A landscape with many peaks, sampled at points; each row gives a point and its height.
A climber steps from a point to whichever of its 2 nearest points has the largest rise for the distance, and stops where none of them is higher. Distance is the straight distance between rows; heights are no part of it.
J_161 height 0.24: [ -0.3  14.8  39.1  -7.5  27.0 -18.3 -29.0   8.0  25.7  19.7  35.9 -15.4
   7.0  19.1 -35.7   6.8 -27.1 -31.4  16.6 -18.8 -62.1  42.0]
J_698 height 2.97: [-50.6 -18.2   5.9 -25.9   5.0 -30.9 -20.3 -63.5  10.4 -36.3  -7.3   9.2
  15.8 -12.1   4.6   4.7  41.7   6.1 -17.8   5.7   5.8  31.5]
J_638 height 1.96: [ -6.3 -12.9  20.6   3.3   8.6  -3.6   8.5  17.4 -12.3 -26.1  -3.9 -63.9
  12.7  26.3  19.0  16.1 -35.0 -30.4  -9.8  16.8   0.9  -4.8]
J_680 height 1.69: [-23.2 -18.2  -3.5 -13.3  28.9 -31.2  19.3  -0.6  -8.3 -18.8  38.8 -45.8
   1.6  27.5  37.4 -20.1 -23.4 -54.0 -15.2 -27.5  -3.8 -10.1]
J_780 height 0.97: [ -7.2  13.4 -32.2 -40.3   8.9  39.8  21.9 -38.5 -39.7 -41.1  -4.3  27.0
  -1.1  14.0   3.5 -12.5  44.6  54.8  28.1 -27.0  20.8 -20.3]
J_649 height 1.29: [ 19.4  29.1 -36.6 -28.1   4.5  44.2  33.4 -26.6 -21.2  -4.3  26.4  41.5
 -17.5  -2.8   9.0 -26.8  45.9  55.9 -15.8  15.0  57.3   4.3]
J_644 height 0.32: [  3.1 -26.7  14.3  29.7  16.0 -36.2 -17.2 -13.5  19.4   2.0  32.0  13.1
 -44.6  16.3 -41.1 -22.3 -16.1 -37.9   8.8  -0.8 -64.3  41.9]
J_967 height 4.69: [ -9.9 -81.5  10.4 -24.5   5.0 -16.5 -22.2   7.1 -30.1 -13.7  34.6  29.7
  -2.9  40.9   3.6 -11.8  -8.0  16.3 -19.8 -20.9 -13.4 -28.4]
J_484 height 1.32: [ -9.8 -11.2 -12.9 -15.0  40.5 -11.2   7.1  -7.7  10.4  -1.0  41.9  -8.5
  -9.5 -21.7  -0.3   6.6  -4.7 -44.1  -7.2 -21.8  12.4 -13.7]
J_248 height 5.48: [ 16.4  59.3 -59.2  16.8   8.4  47.5  16.3 -21.7 -38.7   2.8 -43.4 -15.7
  -3.3 -39.6  22.4 -38.3 -50.0  44.6  25.5  19.6 -21.9 -25.8]
J_832 height 6.05: [ 19.8  56.3 -12.2  26.3  21.2  -7.7   4.3  -1.1   5.5  51.7 -26.9 -39.8
  57.4  12.9  21.5   0.6 -19.0   4.1  34.6   3.8 -28.6 -30.4]
J_73 height 6.20: [ 31.4   7.4  -9.9   4.9  19.4 -12.0   5.4  41.8  31.6  48.0 -45.9 -33.2
  31.2  18.6  26.9  27.7 -11.0  13.2  30.7  20.8 -25.1 -25.0]
J_393 height 4.29: [-32.9 -24.5  -2.7  10.7 -47.6 -11.3 -45.1   8.7  -8.8  28.3   8.1   3.5
 -21.6   4.5  15.6   7.7 -17.7  14.3 -50.8 -14.4  53.7 -10.5]
J_383 height 6.33: [-19.9 -48.8  14.2  33.4   7.8   1.8 -19.9  -4.1  11.5 -34.0  47.5  -3.8
 -40.6  -9.9  18.8  -5.2  19.3 -70.5 -67.8 -22.9  11.4  31.0]
J_179 height 0.98: [-26.1  15.7  -7.9 -44.2  54.4  27.0 -14.9 -31.2  22.7  30.9  44.6   4.1
   6.3  -4.8 -12.5   7.3  14.7  -6.4 -13.5 -14.0   2.3 -20.5]
J_143 height 6.38: [-37.4 -53.1  16.2  13.9  10.2 -44.5  -4.9  -2.7 -17.5  25.6  -2.9  16.4
  -4.6  15.1  -0.6  -7.1 -33.0 -29.2   0.9  67.1 -35.3 -33.0]
J_186 height 5.10: [  2.7 -15.6  -6.5  50.4   5.4 -58.9  17.5  14.0 -31.4 -24.8  56.3  -7.8
 -15.6  15.3  36.3  -3.8   7.1 -28.9 -38.3  30.9  31.5   8.3]
J_694 height 5.17: [ 47.1  38.3 -43.3  27.7  -7.6  41.2 -13.7  -5.3   4.8   3.8 -65.1   7.1
  12.9 -68.8  20.6   1.3 -38.6  38.9  36.1  -2.3 -14.1  -1.4]
J_342 height 5.47: [ 21.3 -42.1  -9.1 -39.1  -7.0 -25.3 -11.1  26.5   1.5  -1.7  21.7  29.4
   7.0  18.0 -16.8  16.4 -51.2  -6.2   5.6  10.7 -11.7 -31.8]
J_328 height 5.81: [ -6.1  60.1 -27.3   3.6  18.7   3.9   9.5 -31.9 -11.1  38.8 -51.9 -11.2
  18.3 -19.5   2.2 -23.4 -15.0  32.4  40.5  29.9 -15.0 -52.6]
J_133 height 2.86: [-23.9   2.1  17.0  -1.5  12.9  19.8  -5.8 -13.3  11.4  24.6 -54.0  -0.8
  -1.9 -45.3 -11.1  31.6  32.4  -7.6  23.5   3.3   7.6   5.7]
J_324 height 5.79: [-20.2 -34.5  -3.8   8.9  21.1 -65.2  -3.1  11.5 -42.8   0.6  15.0   0.8
 -43.0  25.6  14.5 -16.8  -6.9 -29.0 -25.4  56.0 -12.9  25.7]
J_651 height 4.44: [ 30.5  29.5  27.8  13.1 -31.7  -6.6   9.9  11.0  37.3  -2.2 -28.1 -16.4
  49.4 -39.7  13.1  21.8 -12.5 -29.2  14.8   2.4 -11.5   6.7]
J_674 height 5.39: [-42.8 -45.8 -11.3   9.5  -8.8 -15.4 -29.4 -19.6  17.4  11.3  37.0   2.5
 -30.0   2.2  28.7  -3.7  17.0 -16.8 -71.1 -15.2  44.8  11.7]
J_278 height 6.84: [ 18.0 -50.2  35.9  51.7  -9.0 -29.8  -9.7  16.6 -14.0  18.8  24.6   6.2
  13.5  -7.4  -7.8 -21.8 -32.5 -45.3  -0.2  13.7 -31.6 -19.8]
J_165 height 3.46: [-17.2   7.8  14.3  15.1 -64.5 -15.9 -26.2  11.2 -12.6  14.6 -11.2  28.8
  11.3  12.1 -25.2  -3.8 -22.2   5.3 -32.1  -4.9  23.5 -15.7]
J_356 height 3.91: [ 36.2  54.7  17.9  14.0  -6.6  20.4  41.6  16.3   8.1  17.6 -45.2 -28.4
  12.5 -30.1 -44.8 -23.5  -0.9  -9.2  28.9   7.3  53.4   4.1]
J_611 height 6.11: [ 45.4 -63.0  30.0 -39.2  -1.0 -29.0  -1.6  34.8  17.3  -1.1 -16.7   9.0
  19.2   4.2  -3.4  21.2 -27.2  24.5  13.7  22.0 -51.2 -32.3]
J_911 height 0.55: [-27.6  13.3 -12.2   7.4  -2.6 -23.1  30.0  -4.3  24.9 -30.3  56.7  29.7
 -41.6  36.2 -33.9   5.2  12.7 -24.1  -9.9  22.7  -8.3  15.8]
J_598 height 5.18: [ 14.0  62.4 -23.9  29.3  22.7  48.6  25.1 -10.2   4.9 -27.5 -58.2 -47.6
 -13.1 -15.7 -11.4 -54.3 -38.1  36.5  12.8 -16.0 -20.9 -24.7]
J_592 height 2.15: [-24.8  -4.4  13.3   7.3   8.9  31.9 -13.1   0.1 -23.5   4.3 -25.3 -35.8
  23.8  33.4  17.9 -15.4   3.6  13.0  -3.9  -9.1  14.1   0.7]
J_150 height 3.12: [  5.2  22.1 -13.6 -26.4 -21.8   4.0  -3.4  29.7 -17.6  43.0   1.3 -11.1
 -14.5  -2.6 -10.1  15.3 -28.2   1.0  30.4  11.6  18.6  30.7]
J_479 height 4.89: [ 50.9  29.2  -1.7  13.7 -37.8  31.1  -0.6   7.3  21.0   7.6 -69.2  -2.0
  31.9 -89.8  23.6  31.8  -3.4   9.9  20.2  -7.4 -24.6 -25.7]
J_895 height 2.28: [  3.0  -4.8 -13.0  29.7  12.6  51.6 -17.7  -3.3 -41.4   0.4 -50.2  -6.9
  19.2   7.5   8.1 -66.6   3.4  57.0  11.9 -30.9  10.4  12.2]
J_306 height 6.07: [-16.4  14.0  -1.9 -28.6   4.2 -11.9   0.3  34.2 -13.6 -24.2 -41.5   5.1
 -37.0  -0.7   2.6  24.1  26.6  23.9 -20.0 -43.4  13.0 -26.5]
J_867 height 4.64: [ 29.4   5.6  23.9 -32.3  25.6  20.8  14.7  23.2  36.4   1.4 -53.7 -44.0
   6.0 -32.5 -10.4  35.7  -2.3  -6.9 -27.0 -15.4 -33.5 -49.2]
J_347 height 3.78: [-33.6 -48.8  18.2  -9.9 -46.4 -33.0 -21.4 -21.6  40.5  24.6 -34.2  30.6
  15.2 -17.8  -5.1  -4.4  13.9  -8.4  25.0 -18.1 -19.2   8.0]
J_239 height 4.53: [-10.4 -13.8 -21.4  41.5   2.5 -17.1  11.3   9.5  17.4 -16.5  41.3   7.2
  25.4   6.8  13.4   6.2   3.2 -44.3 -24.8  34.4  41.8  44.9]
J_921 height 5.97: [-20.8   1.2 -24.9 -18.8 -32.7  -0.6  12.4 -15.7  20.5  -6.6  66.2  -3.9
 -38.0  30.6  63.3  -3.2  17.2 -11.7 -66.9   1.3  23.2  11.0]
J_238 height 6.39: [ 63.5 -23.7  26.9  -4.0  -9.3 -19.6  -5.4  37.8  18.8  31.6 -41.9 -14.5
  47.9  -5.3  19.7  27.4 -10.1  43.1   3.4  15.7 -44.0 -29.5]
J_807 height 1.74: [ 14.2  65.9 -16.5 -36.3 -10.9  40.3  15.5 -14.4 -35.5  -2.7  53.8   8.7
 -42.9   0.3  -4.9   6.2  48.5  39.4 -11.1  -8.5  54.2  36.5]
J_857 height 0.80: [ -7.8   8.1   3.6 -56.7  13.2   8.7  -0.5 -39.4 -21.3 -40.1  35.4   0.0
   9.0  43.1  -2.1 -23.4  31.7  34.5  11.9 -24.7  -6.8  10.0]
J_564 height 3.53: [ 39.1  36.6   3.9  -8.3 -11.7  45.2  13.6  28.1 -23.1  10.8 -15.3 -40.5
  -3.0 -10.9   2.5   3.0 -16.5   0.3  41.7 -18.9  17.9  26.5]
J_164 height 0.41: [-16.1 -17.8 -10.2  52.1 -27.5 -30.1  17.6  -8.0  22.4 -20.1  45.6  17.0
 -31.2  21.8 -27.5  -1.9  -5.2 -37.3  29.8 -16.7 -29.5  11.5]
J_288 height 2.48: [-27.2  19.5  31.7   8.6   7.9   4.0  -0.5 -14.8 -20.0 -19.4  -5.6  37.9
 -11.1 -21.4 -40.3  38.7  51.7  -0.4  19.2  -2.4   2.8  -5.9]
J_54 height 0.18: [ 19.0  -8.1  52.1  -7.4   4.1   5.1 -11.5  32.3  37.8  58.0   2.4 -31.6
  -0.2  -1.6 -30.4   3.3 -12.3 -12.5  34.4  11.7 -47.5  40.9]
J_709 height 5.06: [ -6.5 -68.8  -4.8 -22.2  25.2 -11.8   1.1  14.4 -27.7 -45.3  37.5  26.6
 -56.0  30.4  13.9   0.6  36.4  -0.5 -35.3   8.1  -0.9  -1.8]
J_846 height 3.87: [ -3.7  -8.4   2.2   5.7 -18.1 -15.7 -13.7  -0.7  15.6 -64.8  27.5  26.9
  25.0  -4.1  13.4  25.7 -22.3 -46.4 -39.6  29.5   9.9  35.4]
J_402 height 2.02: [  2.5 -25.0 -21.7  35.5 -10.4   2.5 -20.9 -25.6  -6.0   7.3  56.4  11.8
   4.2   3.3 -34.9  54.8 -16.0  26.1  23.0  -7.3 -20.2 -33.2]
J_17 height 4.17: [ 57.1  23.3  34.8  14.0 -20.6  29.2  30.9   2.4  42.1  25.2 -47.3 -49.8
  61.2 -29.4 -18.3 -12.2 -17.3   1.7  29.2  22.9   0.8   7.3]
J_979 height 3.37: [-47.4 -18.1  -0.5 -20.5 -48.5  -9.6  -4.8 -41.6   9.6 -17.0 -44.2  22.0
  12.0   5.4  -4.1 -12.6  23.3   4.2  13.4 -17.6  13.2  19.0]
J_451 height 0.69: [-35.8   0.6  -5.8 -29.4   8.1   8.2  13.7 -22.6  14.2 -39.0  37.0   4.9
  -3.8  71.8 -12.3  -4.3   5.5   3.5 -20.7  -4.0 -15.5   9.1]
J_980 height 2.20: [ -6.8 -30.0  17.3  36.5  19.7  -7.3 -17.9  -1.3 -23.4  -5.8  31.1  44.9
   3.4 -17.4 -18.5  44.5  17.6   2.7  27.7   5.4 -25.3 -18.9]
J_253 height 4.09: [ 11.9 -30.6  27.9  -1.3 -23.2 -43.1  10.8  -8.8  30.8  17.8 -21.9   2.1
  38.7 -13.5  16.8   3.9  -5.8 -36.6  49.4   3.3 -38.0  22.5]
J_11 height 3.00: [-20.6  34.3  -9.2  35.9 -21.5 -14.1  16.2  17.6   9.4   4.1  -8.4   7.0
   8.1  25.8 -43.8   3.2   1.6  -2.2  -5.5 -15.3  44.5 -19.9]
J_256 height 2.68: [-10.6  64.2 -25.6  37.4 -12.6  23.1  -2.2  31.9 -10.8  10.8  -5.0  15.6
  -1.6  21.0 -14.5 -17.8  23.4  21.7   4.9 -26.3  46.5  16.5]
J_462 height 0.92: [-14.4  -9.0 -18.9 -41.3   1.3  41.7 -18.9 -38.3   5.0  12.3  43.7  40.0
   0.6 -12.0  -5.7 -10.3  38.1  23.9 -14.3   5.5  45.9   5.3]
J_264 height 6.34: [ 39.2 -46.2  70.9  27.7  -0.5 -49.5   5.3  46.6 -27.3 -18.8  -5.7  32.1
   8.5 -29.4  -3.1  -1.5  -7.9 -52.7   2.0  15.3 -16.9  -7.1]
J_209 height 4.94: [ 34.2  40.1   2.7 -30.5  43.4  33.8  22.9  -5.6  24.4 -17.3 -77.2 -50.7
   5.4 -30.4  -4.9 -21.7 -13.2  27.1   0.7 -22.4 -24.1 -41.9]
J_885 height 2.45: [  4.9  39.3 -39.6 -41.3 -30.3  35.0  -1.2  14.8  -5.4   0.4   8.5  10.4
 -33.8  15.1  12.0  13.5   7.3   9.8  -9.4  16.0  32.5  63.9]
J_398 height 6.56: [-23.8 -16.2 -23.1 -43.4  21.2  12.1  14.4  -3.0   7.0 -28.0  17.9  13.6
 -58.3   6.7  22.9  32.7  41.7  27.6 -30.7 -19.7  22.1 -10.9]
J_195 height 2.42: [  8.7  51.4 -26.2  21.7  25.9  33.6 -22.8   5.6 -52.7  29.6 -15.0   6.7
   0.9   4.2   7.4 -55.0  20.7  43.2   4.5 -13.6  40.7  30.8]

For each start below, name the point where the climber stops.
J_150 => J_651
J_239 => J_278
J_484 => J_383
J_195 => J_383
J_164 => J_651
J_698 => J_651
